Points, in no order, along strands that fork, close into loops and pass close to each other.
Two points are linked if the straight distance between their rows is under 60.6. Some points are linked to none.
<907>: [  6.1  -2.5 -34.5 -13.0  -4.0  21.8 -34.0  52.3 -14.1  -9.3   8.1 -23.8
 -10.1 -23.9 -19.9   4.4 -10.0  12.4 -34.9 -19.1  -3.8  -6.9  10.7 -26.7
  11.6]
<126>: [  2.1  -5.0 -22.2   3.2  13.9   7.2 -27.0   7.6 -25.3  27.2  -6.5   3.7
 -20.3  -3.1  -2.1   0.5 -11.1  18.6 -15.2 -47.8  -2.6 -52.9 -17.5   5.7
  12.7]
<163>: [-14.8 -14.9  14.3  21.2  -0.8  45.0 -54.8   0.6  -8.6  33.4   8.5  19.8
 -23.2   5.8  11.1  19.4  -0.6  16.1   7.5 -37.5 -26.9  -6.2   4.5   5.8
 -27.4]
<609>: [ -6.4  -5.5  -2.1  34.4  18.6  -2.1   2.5 -12.2 -11.6   0.7  -4.7  -3.7
  -8.1   6.9   8.6  12.0  17.8   4.1   5.1 -13.8   6.8  -6.2 -21.8   0.7
  -3.7]
<936>: [  3.9   3.1   5.9 -26.0 -17.2 -25.1  31.3   0.3  45.5  16.5  -7.1 -22.0
  30.6  19.5   2.0 -35.0  -3.0 -51.8   9.7  39.6  16.9  45.3  36.3  -3.1
   8.7]
<525>: [-26.5 -15.4  24.4  37.9   0.8 -10.4  -4.8   3.2  31.6 -37.2 -17.0 -10.6
   3.8   6.2  19.2   7.6  21.9 -21.8  20.5  19.7  -1.2  37.2  25.5  10.5
   7.5]
<1003>: [ 25.8   6.7 -27.1 -32.0  -4.8  26.9 -20.3  22.3 -14.7  15.5  21.9  20.8
 -16.7 -12.4  -7.4   0.2 -25.3  20.7 -24.4 -26.7 -17.8 -17.2   4.8 -18.8
   2.6]
<982>: [ -6.9   5.1  14.2  26.7  13.2  -8.1  19.3 -15.0  -6.3  -0.1  -0.4   4.2
   6.6  -4.4  -8.4   6.2  11.9   0.5  13.3  -6.5  17.0  12.4 -20.3  -4.8
  -1.5]
<358>: [ 10.7   8.0  17.3  -6.1  -8.0 -19.0  31.5 -12.7  38.9   8.6  -3.5 -15.6
  27.2   7.3 -13.0 -22.0  -0.8 -44.8  14.4  38.9  28.8  46.7  27.4  -8.4
  10.7]
<558>: [ -6.9  12.6 -24.6 -21.0 -26.7 -25.6  21.7  37.1  23.6  -3.8   6.2 -19.8
  16.6  -9.6   1.8 -43.3  13.0 -21.9  -6.9  -2.4  20.1  27.9  27.1  -5.7
   6.3]
<668>: [ 33.3 -11.6 -14.6 -19.0  17.0   8.2  -0.9  -7.0 -26.7  -8.3  -1.3  13.3
 -10.1  -2.4  -1.2  17.2 -24.4  18.2 -14.8   6.5 -20.1 -46.9 -22.1  -9.8
  14.6]
<539>: [ 20.8 -22.7 -11.8  -6.8  -6.6  25.5 -21.9  27.6  16.8 -14.0  13.1 -15.5
  11.0  -7.3  -3.5  -4.7  -0.5 -18.9  -3.8  20.9  10.6  26.5  33.2 -24.1
   6.1]
<778>: [  9.5 -22.7  -6.5   1.8   5.6  15.2 -19.9 -16.9 -18.6  15.7  -3.2  11.5
 -20.6  21.5  28.2  31.2 -11.9  23.5   1.0  -3.0 -29.0 -59.2 -13.8   7.4
  -2.2]
<298>: [ -9.8  22.9   0.3 -11.3  -7.1 -26.8  42.4 -31.4  -7.0   5.7   4.1  22.2
   1.3  -6.2  -2.5  -5.3 -19.2  24.2  -3.2 -11.7  14.5 -20.3 -35.1  14.6
   1.2]
<463>: [ -8.9  -1.0  17.8   5.2   3.5   9.1   9.7 -28.8   0.1  25.0   4.7  44.3
  -7.6   0.4  25.0   4.5 -15.9  14.3  17.1 -23.8  -4.8 -27.3 -13.8  22.3
   2.8]
<431>: [  8.0  15.0  11.9   3.8   7.1  -5.2  26.1 -16.3   9.8   7.1  10.4   4.0
  15.1 -12.1 -24.6 -11.8   1.3 -21.1   6.9  16.9  28.5  31.8  11.8 -20.8
   4.0]
<269>: [  2.9  12.9  -0.3 -27.6  -9.5 -33.3  41.9  -7.8  14.6 -25.7   3.9  -8.7
  22.6  -4.3  -8.8 -19.9  14.0 -12.5   2.1  24.4  15.6  18.0  -3.5  -6.9
  -2.6]
<638>: [  9.4 -29.5   2.3  -5.4 -22.8   3.1 -15.7  25.9  37.5 -22.4  -1.0 -21.5
  19.3   7.6  16.0 -10.0   0.1 -21.6   4.4  24.8  14.1  29.9  32.1 -19.1
  17.4]
<447>: [  5.5  -6.5 -12.6  12.0  12.3  18.1 -31.4  13.7 -27.6  17.5   3.3  -5.2
 -10.4  -7.5 -11.9   9.2   0.6  13.6 -15.1 -41.0  -1.2 -27.4 -16.4  -8.2
   4.2]
<669>: [  8.0  13.5 -37.9 -22.3   0.0 -10.2   5.1  29.8  -1.4 -20.8   4.4 -13.4
   3.8 -19.5 -10.8 -22.0   0.2  12.0 -17.0  -3.4   5.9  -3.0  -2.8 -18.0
  14.5]
<898>: [ -5.2  14.4  21.0   5.7  -6.1   1.0  24.5 -33.9  -2.7  18.7  12.5  46.5
  -2.3   0.1  17.9   0.1  -9.2  15.4  12.3 -11.2  -4.4  -3.2 -11.0  10.1
  -9.3]
<860>: [ 22.6  22.7 -35.1 -32.1  10.6   3.5  10.5  13.4 -14.6   2.0  11.9  24.2
 -18.2 -24.4 -24.0 -20.7 -37.0  19.1 -24.4 -15.0  -0.4 -21.3  -9.2  -9.0
  18.4]
<578>: [  5.8  12.9  18.5 -41.0 -25.0 -50.9  39.4  -9.6  48.4   5.8  -7.6 -25.6
  37.0  21.8  -1.9 -36.6   0.1 -57.7   4.7  46.1  12.0  34.9  20.3   8.7
   6.5]
<764>: [  6.2  18.5   4.4  -9.0   0.0 -16.2  40.0 -12.4  18.1  13.2   8.6  -2.0
  20.7  -5.0 -16.3 -24.8   3.2 -32.9  13.1  33.7  22.9  48.5  19.1 -12.5
  -2.7]
<372>: [-35.5 -12.5  15.3  37.8  -4.7  35.0 -41.7  14.7   1.8  -7.9   0.4   5.0
 -13.0   0.2   8.5  12.8  19.3   0.2  13.3 -21.4 -11.1  33.2  23.9  11.7
 -26.8]
<382>: [ 23.9  -5.5   7.5  -1.9  20.0  23.7   5.8 -21.7  -2.9  -8.3   5.8  24.4
  -5.2  -2.7   1.7  12.1 -14.0  11.0  11.9  26.1 -15.5   9.8  -6.2 -11.7
   0.5]
<573>: [-19.6  -5.4   9.4  15.3  -3.3  22.9 -36.9  10.1 -11.0  29.9  12.9  23.9
 -20.0  -0.8  17.3   8.8   6.0  11.3   6.1 -51.0 -11.7  -1.1  -3.1  14.9
 -19.6]
<311>: [ -0.6  -9.3  10.3  21.6  15.3   0.6   4.8 -13.9  13.0 -32.4 -12.4  -8.0
   8.0   4.3   7.8  12.9  14.3  -4.0  22.1  34.4  -4.5  15.8  -2.9  -9.7
   1.8]
<537>: [-31.1 -18.8  14.8  28.9  -8.6  36.9 -77.7  13.2 -32.1  33.1  -8.6 -19.6
 -21.8  20.4  -1.0  22.3  17.0  13.8 -16.2 -38.7 -28.0 -21.9   2.0  29.0
 -37.8]
<800>: [-23.5  -7.9  22.1  50.2  22.1  27.8 -32.2  -7.8  -8.5  11.0 -20.8  10.6
 -30.2  16.5  25.0  21.1  19.3  12.0  20.3 -13.3 -30.0   1.9   3.3  40.9
 -20.9]
<883>: [ -5.3 -17.0 -31.9 -10.4 -25.9  18.5 -38.1  51.3  -0.2 -15.4  13.7 -35.5
   4.3 -18.1 -10.8   2.4   2.4   8.5 -21.5 -10.5   0.0   5.0  21.8 -25.1
   2.8]
<96>: [ 20.1  -9.1 -18.2 -14.1  11.5  16.2 -13.1  -4.2 -14.8  -1.7   2.7   8.6
 -13.4   5.9  14.1  20.0 -16.1  25.3  -5.6  -2.6 -26.1 -33.8 -16.5 -10.7
   1.5]
<928>: [-13.9  -3.9  31.0  17.6  -9.2 -32.7  11.1   3.5  42.0 -28.6 -16.9  -4.9
  15.5  12.4  19.6  -9.9  13.9 -33.0  19.8  27.4  13.9  47.4  38.3   8.1
  10.5]
<1065>: [ -6.7 -22.2  12.5  11.8   4.0  36.7 -76.5   1.7 -26.4  64.1 -11.4  -9.7
 -30.4  44.4   7.1  21.9  -4.2   9.3  -8.6 -28.7 -29.5 -56.6   7.0  27.0
 -19.2]
<691>: [-34.7   0.2  21.5  46.7   2.7  23.0 -21.1  11.4  17.3 -12.1  -7.9   8.5
 -13.3 -10.3  13.2   4.3  17.5  -2.1  19.5 -12.4 -11.3  48.7  31.7  17.6
 -16.8]
<789>: [  2.8 -19.4   4.1  -2.2   3.5  33.4 -66.3   1.1 -25.4  56.7  -3.6  -1.0
 -22.9  26.7  -2.2  26.1 -15.0  11.3 -16.4 -38.9 -23.9 -61.3   6.2  15.0
  -4.2]
<740>: [-21.5  -2.5  -8.0  -5.1 -28.4  18.3 -30.9  32.3  -1.2  -6.0  18.1   3.8
  -7.7 -11.1  15.9  -0.1  13.9   7.2  -1.6 -25.4 -17.7  28.3  20.4  -5.3
 -25.8]
<812>: [ 29.3  15.5 -25.3 -31.8   5.8 -10.8  32.3  15.8  -5.6 -10.9   5.2  -7.5
  13.0 -23.6 -39.0 -25.2 -16.2 -24.2 -24.0  16.5  26.6  18.1   3.5 -19.3
  21.8]
<1071>: [ 41.6  14.2  -9.9 -33.4  15.5  -9.4  36.4   0.0  -9.1 -20.8   6.5  -0.2
   8.6 -26.2 -38.2 -14.8 -18.7 -15.7 -18.7  28.0  20.9   4.3  -8.8 -17.3
  14.7]
<619>: [-20.4  -8.2  20.3  55.4  25.3  26.8 -18.2 -13.5  -1.2   3.2 -22.5  13.0
 -23.7   8.3  11.3   9.3  16.8  10.1  22.3  -6.2 -15.5  14.0   1.0  21.0
 -12.6]
<116>: [ 21.0   0.5 -45.0 -13.6   9.2   3.1 -15.1  39.5 -10.3 -15.9   5.3 -19.3
  -7.1 -22.4 -18.9   2.3 -14.1  18.0 -30.8  -6.2  -4.3 -14.6   2.5 -23.4
  19.6]
<123>: [-10.3  21.0  39.1   4.2  -0.6 -31.3  46.6 -46.5   3.4 -10.4  -8.3   8.9
  14.6   3.1 -15.0  15.3   7.3   8.9  12.4  31.0   9.8   7.3 -31.0  10.9
 -16.2]
<472>: [-10.4 -11.9 -18.3   3.7 -13.2   2.5 -19.2  31.1   1.4 -21.5   6.5 -25.7
   3.6  -7.5   7.8  -2.1  16.0   1.7  -8.8 -11.4   7.6   6.7  11.6 -22.7
   4.4]
<336>: [ -5.0  18.5 -44.9 -23.5 -15.8 -15.5   7.4  43.2  10.7  -4.0  11.7 -12.0
   2.7 -23.6  -6.4 -38.3   4.3   4.1 -11.5  -8.3  11.1  16.4  17.0  -9.8
   9.6]
<478>: [ -1.4  13.0 -17.6  -5.4  -0.2 -29.1  21.4   9.7  -3.4 -18.2   1.8   0.1
   5.2 -10.0   1.6 -12.3   9.5   8.3  -1.6  -3.4  10.3   1.9 -15.3 -12.9
   8.2]
<420>: [  1.9 -18.7   1.5   7.9   4.4  50.7 -48.6  12.9  -5.4   7.2  12.7  -0.8
 -13.9  -9.3  -6.7  18.6  -4.2   9.1  -5.5  -8.4 -13.4   8.4  13.1 -22.9
 -11.5]
<92>: [ 12.0  -2.6 -18.7 -23.3 -10.4  33.3 -49.5  28.0 -15.3  19.3  16.0   3.5
 -20.9 -14.7  -4.7  13.1 -14.9  26.4 -25.8 -36.7 -16.1 -22.4   0.6 -13.6
  -6.6]
<715>: [-29.1  -1.3  26.3  53.0  20.9  14.1  -8.7  -8.5  11.6  -5.5 -18.0  15.1
 -18.8  -3.3  10.6  12.0  19.0  -1.0  29.4  -6.1  -1.8  36.6  10.5  16.8
  -6.5]
<1105>: [  7.0  -3.0  11.2  13.7  23.0  12.0   3.8 -22.8   5.3 -16.7  -4.7  12.8
  -7.2   3.3  12.0  17.0  -0.4  15.2  20.4  26.4 -16.4   6.2  -9.3  -9.0
  -7.4]
<1049>: [ 26.1  -3.3 -13.8 -41.3 -13.9 -30.2  27.3  14.8  33.0   0.3 -12.2 -30.5
  35.8  -4.1 -17.2 -39.1  -6.0 -44.4 -11.2  29.8  32.0  16.8  16.5  -7.0
  30.5]
<344>: [ -3.3  15.0 -13.3  -7.4  -2.0 -11.4  17.2 -15.1 -15.1   6.4  -5.5  20.0
  -9.1  -7.9   4.4  -5.5 -18.7  21.7  -6.2 -27.2   7.8 -49.4 -33.0  11.3
  10.7]
<923>: [ 11.1  32.3 -19.2 -35.4  -1.5 -15.7  45.5  -4.7  -1.3  -2.0   7.8  12.3
   1.2 -13.4 -20.9 -27.5 -10.2  10.2 -12.0  10.1  12.1   1.3 -15.7  -8.8
  -2.6]
<530>: [ -3.9 -21.5  -6.2   5.8   1.6   9.0 -20.4 -21.1 -19.3  30.6  -5.8   8.9
 -15.9  29.5  34.7  19.7 -10.8  15.0   9.6 -16.4 -23.4 -63.8 -11.6  26.3
   6.7]
<459>: [ -5.8  -2.4  -9.2   6.9  -4.4 -20.2  11.9  10.7   0.5 -27.1  -0.8 -19.9
   9.7  -8.5   3.8  -1.1  17.4  -2.4  -0.3  -6.1  16.5   5.7  -3.1 -13.7
   7.7]
<599>: [ 21.3  -6.9 -19.6 -22.7 -10.1 -11.9  14.1  27.6  19.7 -11.6  -2.0 -23.4
  27.0  -8.0 -13.5 -24.5  -5.0 -36.2  -8.0  15.8  33.9  15.8  23.3 -19.7
  31.3]
<351>: [ -3.5   1.1   4.7   1.7  -4.7  -0.3  13.7   3.7  16.4  -9.5  10.6   4.9
   9.4  -2.1  16.5  -7.0  12.3 -15.1  16.1  17.0   3.2  37.2  19.1 -12.7
  -7.8]
<1077>: [-18.4 -15.0  -8.0  44.4  13.0  -5.6  -8.9  -4.7 -19.0  -7.7 -16.6 -21.2
  -6.8  19.6  16.9  15.2  26.2   5.6   2.8  -9.4  -1.8 -14.0 -10.7  10.3
  -7.6]
<267>: [-16.0  12.6  12.5 -11.8 -27.5 -63.5  32.1  14.7  27.4 -22.4  -0.5 -10.8
  21.9   5.0  16.5 -17.6  20.3 -35.6   3.4  17.4  12.9  33.8  23.7  11.1
   5.3]
<210>: [ -7.5   9.7   3.1 -17.6 -21.8 -54.1  35.9  -1.4  20.1 -39.4   1.1 -16.7
  28.3   4.1  13.0 -14.7  22.1 -17.6   5.0  23.9   5.7  19.1   6.9   9.6
   1.0]
<580>: [ 19.3  -2.7 -17.0  11.7  23.7   0.8   2.8   7.4 -20.3 -12.9  -4.0  -5.5
   7.5 -14.1 -21.8   2.2  -1.0  -2.4 -12.2  -4.3  19.9 -12.0 -13.5 -20.8
  14.9]
<252>: [ 24.5  -2.2 -11.9 -18.7  15.8  -5.4  21.6 -14.3 -16.0 -25.7  -0.5  12.1
   1.2  -8.1  -8.1  11.8 -11.3  18.8  -9.2  15.0  -7.3 -28.1 -33.1  -5.8
  10.1]
<44>: [  1.3 -16.4  13.4  -2.1 -15.2 -10.8   1.2  10.3  47.0 -21.0  -4.0 -16.7
  21.4   9.9  20.6 -12.9   8.6 -32.7  16.2  36.2   9.8  40.2  36.8  -7.6
  13.1]
<1104>: [ 19.1   6.2  16.9 -11.3  14.7  -4.5  33.7 -30.2  11.7 -24.3   2.6   4.4
  18.2  -2.7 -22.5   1.7  -2.0  -9.2  13.0  49.4   5.3  18.2 -12.7 -12.0
   0.8]
<314>: [  8.4  34.2 -14.4 -46.8  -5.8 -32.4  49.3  -7.1   6.8  -9.5   2.4 -12.4
  21.4 -10.4 -26.9 -30.6   1.2  -3.9  -9.1  25.7  13.5  13.3 -10.6  -2.7
  -6.6]
<645>: [ 29.1  -3.5 -28.5 -23.0   4.5   6.6   9.6  37.0   3.6  -3.0   3.0 -21.1
  18.6 -23.0 -24.9 -26.9 -14.4 -29.0 -15.7   8.5  24.8  15.3  22.8 -28.4
  27.9]
<366>: [-29.3 -19.4   2.3  40.6  -3.3  26.4 -54.9  22.3 -25.5  12.9  -6.7 -26.4
 -23.4  12.5   8.2  23.6  28.2   2.6  -8.0 -36.5 -15.9  -8.9  -2.9  18.0
 -29.5]
<63>: [ 19.3   1.4 -10.1 -24.0  10.3 -11.6  24.7 -13.0  -3.9 -35.6   1.2  -2.2
   7.5  -3.0  -1.7  -0.4   0.1   9.9  -0.1  26.0 -10.0 -14.5 -30.4 -16.7
  -3.8]
<233>: [-20.6 -13.7   4.8   4.8 -42.4  -4.0  -5.6  38.3  28.5  -7.6  12.2 -11.1
  15.1  -5.5  22.2 -18.7  17.8 -36.1  -1.1  -3.7  14.2  44.0  42.2   3.6
   2.1]
<229>: [-29.6 -17.3   8.0  18.7 -23.2  27.7 -41.8  30.2   5.8  -6.0  11.4  -4.0
   0.7 -13.7  12.5  -0.9  15.6  -6.6   1.1 -21.1  -5.9  34.6  27.3  -4.4
 -21.0]
<433>: [ 21.7 -17.4  -8.7  -3.1  -0.7  41.2 -21.7  19.7  -1.5  -4.2  18.1  -5.2
  -3.7 -17.8  -7.9   7.0  -9.2   0.9  -8.8   3.5  -4.1  19.1  18.4 -32.2
  -2.1]
<113>: [  1.0  17.1   9.1  21.2   6.5 -16.6  26.5 -17.0   0.7  -0.6   4.5   4.6
  16.4 -11.0 -21.1  -2.4   9.4 -10.3   7.6   3.6  34.5  18.5 -11.4 -13.9
   2.3]
<426>: [ 19.3   9.0 -12.4 -49.7 -12.8 -47.2  36.9  -0.6  32.7 -19.7  -5.4 -38.6
  38.5  -3.7 -22.7 -34.0   2.6 -34.5  -4.2  36.8  22.3   9.4   2.7  -7.5
  16.2]
<582>: [  1.4  25.8   8.7 -25.5  -3.0 -22.7  45.5 -31.0  -5.5  -7.9   2.5  18.0
   9.7  -3.8 -17.0  -6.5 -21.0  21.5  -2.4   8.6  15.0 -24.3 -44.8   3.5
   1.1]
<700>: [ 14.0  25.1   8.6 -47.1  -2.9 -23.0  47.7 -31.2  -4.7 -23.7  -4.0   8.7
  16.3  -6.8 -32.8  -9.4 -16.3  17.9  -5.7  28.6   8.6 -16.3 -41.0   0.3
  -7.4]
<598>: [ 20.1  26.2 -22.1 -35.7   5.9  -3.8  34.6   0.0 -10.2   6.0   9.0  19.6
   2.7 -21.1 -21.7 -25.5 -34.0  12.9 -18.8  -3.3  13.0  -8.8 -20.1  -7.5
  12.1]
<208>: [  1.6   1.5  -5.2   1.7   0.8  11.7  -4.7   1.9  -9.2   5.7   8.5  18.6
 -10.0  -6.0  11.1   2.9   0.0  13.3   0.5 -17.2  -8.2   5.2   1.2 -11.9
  -8.4]
<716>: [ -3.3  -3.6 -16.5   4.8   9.3  -9.3  -2.5  -6.3 -21.3  12.4  -7.0   6.5
 -15.1   5.2  14.2   2.4  -3.6  24.1  -4.2 -36.0  -2.6 -49.6 -26.5  12.5
  10.7]
<190>: [-22.3   3.4  34.6  52.8  20.7  -8.9  17.5 -32.1   0.6 -12.2 -23.7   9.6
  -3.8   7.7   9.6  15.4  22.8   2.1  24.2  17.6  -4.8   8.4 -17.4  27.2
 -11.0]
<656>: [-29.3 -17.0  15.7  40.4  10.7  36.4 -55.8  -6.6 -16.3  27.3 -22.1   6.3
 -36.2  31.7  30.6  22.1  12.0  14.6  11.9 -15.5 -35.7 -13.6   3.0  44.8
 -26.7]
<132>: [  8.3 -22.5 -10.7  -8.3   1.6  27.2 -48.3  -1.6 -27.3  53.2  -0.6   6.8
 -20.6  19.4  -2.0  20.7 -31.0   6.4  -9.5 -38.4 -13.9 -80.3   8.6  19.3
  21.3]
<392>: [-17.6 -19.0  13.1  33.2   9.7   0.0   0.1  -0.7  12.7 -33.8  -9.6 -11.0
   0.0  11.3  13.0  14.1  22.1  -3.2  23.7  16.6  -6.2  23.8   5.0   2.4
  -2.5]
<205>: [ -8.6  14.4  -0.7 -25.1 -26.8 -51.0  29.0  24.8  31.2  -4.8  -1.1 -20.6
  28.7   3.3  16.5 -34.6  16.0 -40.2  -7.6  10.7  24.3  31.0  25.5   2.8
  19.2]
<471>: [-11.5  -5.6  11.1  14.9   1.4  12.0 -15.7 -12.2 -12.7  33.1   8.2  36.0
 -18.8   3.9  25.2   6.7  -6.6  13.8  12.9 -39.3 -17.3 -28.1 -10.0  17.7
  -6.2]
<135>: [ 25.8  -2.8 -22.5 -24.5   7.8  14.8 -13.7  -1.4 -20.0  19.8   6.3  27.3
 -22.0  -5.0  -7.7  14.1 -48.7  14.7 -19.8 -27.8 -17.5 -62.2  -0.6   2.7
  33.2]
<325>: [ 13.3  -6.9 -20.2  16.7  22.3   9.5  -8.2  17.2 -23.1  -3.5  -6.2 -11.2
  -8.5  -9.1 -14.0   7.1   4.4   6.7 -15.9 -19.3   5.8 -23.5 -18.3 -17.5
  12.1]
<964>: [-15.4  17.0  36.9  26.1  15.7 -26.1  35.8 -38.2   3.8 -17.5  -8.5  11.0
   6.0   6.1   3.0  16.6  15.9   2.7  22.4  22.6   1.5  15.8 -21.9  17.0
 -14.4]
<50>: [ -3.5  34.5  25.7 -17.1 -10.2 -47.0  49.3 -40.6   4.5 -13.4   1.2  -1.0
  19.7  -2.3 -25.5   0.5   5.3   3.9   4.9  29.0  18.1  16.9 -28.0  10.0
 -16.4]
<380>: [ -6.8  -7.0  -7.1 -11.5 -12.3  36.0 -61.9  23.2 -15.1  28.9   9.7  -2.4
 -21.5   0.6  -1.8  24.0  -2.9  24.8 -28.7 -42.3 -24.9 -29.3   2.0  -7.1
 -18.1]
<880>: [-13.6   1.1  27.8  44.7  14.9  -2.2  11.5 -38.5 -16.3   6.1 -18.3  15.6
 -12.7  18.7  22.1  16.4  12.7  17.4  14.3   6.9 -10.5 -16.0 -28.9  33.8
  -4.1]
<834>: [ -3.5  30.1  14.3 -21.1 -14.1 -41.5  56.9 -26.6  17.0  12.4   5.8 -15.4
  32.5   5.4 -21.6 -20.5  -0.3 -22.0  10.5  33.0  22.6  47.0   9.4  -1.6
 -11.2]
<481>: [-18.1 -15.6  13.0  14.6  -5.4  53.7 -61.3  10.8 -10.2  18.5   2.2  -1.6
 -12.7   0.2   0.6  25.4   7.2  15.4  -2.6 -26.1 -22.4   4.8   9.9   0.4
 -29.4]
<755>: [ 30.6  -9.9  -0.5  -9.9  14.4  29.8  -4.2   1.9  -3.6 -11.3  13.3  15.5
  -6.4  -9.4  -1.2  11.3 -13.5   0.0   1.9  20.8 -12.8  15.0   8.9 -32.8
  -2.6]
<1048>: [-29.1   9.4  29.0  41.9   0.8 -26.8  23.1  -3.7   6.8 -15.9  -1.6   8.1
  -4.0   0.8  11.2  12.2  27.5 -15.6  15.1  -2.7   2.1  36.4  12.6  15.2
 -11.4]
<73>: [  6.4 -26.0  -9.6  19.0  10.0  25.4 -31.2  10.8  -8.2 -18.0  -2.5 -27.0
  -8.7  10.5   4.7  22.7  12.5   9.0   2.7  15.5 -12.1  -2.8   1.0 -15.5
  -1.1]
<843>: [ 14.3 -19.3 -13.3 -17.7   0.6  19.1 -22.5 -11.2 -23.3  41.9   3.2  20.2
 -21.8   8.0   3.9  13.3 -40.7  11.7  -3.3 -27.4 -12.8 -68.4   2.1  14.4
  29.8]
<1047>: [-10.3  24.1  25.9  20.3   6.4   1.4  27.4 -30.3   5.3  13.4   6.6  38.0
  -4.7  -4.7  10.7   3.3   0.1  10.2  23.8   3.3  -4.3  20.0  -3.3   5.5
 -17.0]
<770>: [-15.2 -21.6  12.9  28.5   4.9  39.8 -60.8 -11.0 -14.4  41.2 -16.0   3.0
 -33.8  36.4  27.8  24.4   0.4  18.3   7.3 -15.5 -35.3 -39.9   5.3  34.4
 -18.2]
<1052>: [ 13.6  16.1  12.9 -44.5 -26.7 -55.8  38.9 -10.0  43.3  -8.9  -5.4 -36.2
  44.7  14.7 -21.9 -35.2  -0.6 -46.8   0.8  43.9  22.4  19.6   9.3   3.8
   9.5]
<67>: [  0.9   2.3  26.4   5.9  13.2  -2.3  28.6 -48.0  -8.5   0.1  -7.4  24.4
   4.0  12.7   1.0  18.2 -11.0  18.4  18.7  16.6   2.4 -31.9 -41.4  14.7
   2.7]
<771>: [-22.7 -15.6 -10.1  31.3  -2.1   3.2 -30.0  20.6 -26.9  -0.9  -7.0 -21.4
  -9.8  12.3  12.1  12.5  28.9  13.7  -9.7 -30.3 -11.7 -13.0  -7.9   4.6
 -13.6]
<66>: [ -4.6  30.9  24.0 -28.4 -13.3 -45.4  51.9 -34.5  14.0  -1.9   3.6 -18.0
  26.7   5.3 -34.3 -11.7  -2.3 -12.9   5.2  38.8  24.9  33.1 -10.5   7.4
 -16.0]
<263>: [ 26.9  10.7 -25.9 -31.9   8.0  16.8 -16.2  16.6 -13.9  17.2  13.4  26.0
 -23.5 -17.0 -13.0   0.6 -40.2  21.3 -28.6 -26.2 -17.5 -36.2  -0.9  -4.7
  22.4]
<353>: [-11.1 -11.9   9.0  27.9  10.1   4.7  -2.8 -29.9 -19.9  17.1 -17.0  24.2
 -11.7  30.4  33.2  13.1  -2.2  17.6  14.3  -8.1 -14.9 -43.9 -20.1  38.4
  -1.6]

A piece is two or more points that can be reached from each other along the links. Count, over all rows, the pieces, the separate loops (a circle has one, a figure eight two, a Y none), the forks (points with three links) and the tips (points with one).
pieces => 4
loops => 2
forks => 4
tips => 8

A fork is a point with three links, a tip a point with one. Leave the first point through the second and follow the links. Name the first fork or tip that comes.
<336> / <558> => <263>
<907> / <883> => <669>
<311> / <392> => <433>
<113> / <982> => <537>
<325> / <447> => <700>
<843> / <132> => <740>
<1071> / <812> => <764>
<936> / <578> => <1071>

A tip is a point with one link. Name the tips that can be reached along the links from each point below, in the order of the rows.
<669> => <740>, <380>
<638> => <1047>
<982> => <537>, <1071>, <63>
<126> => <580>, <700>
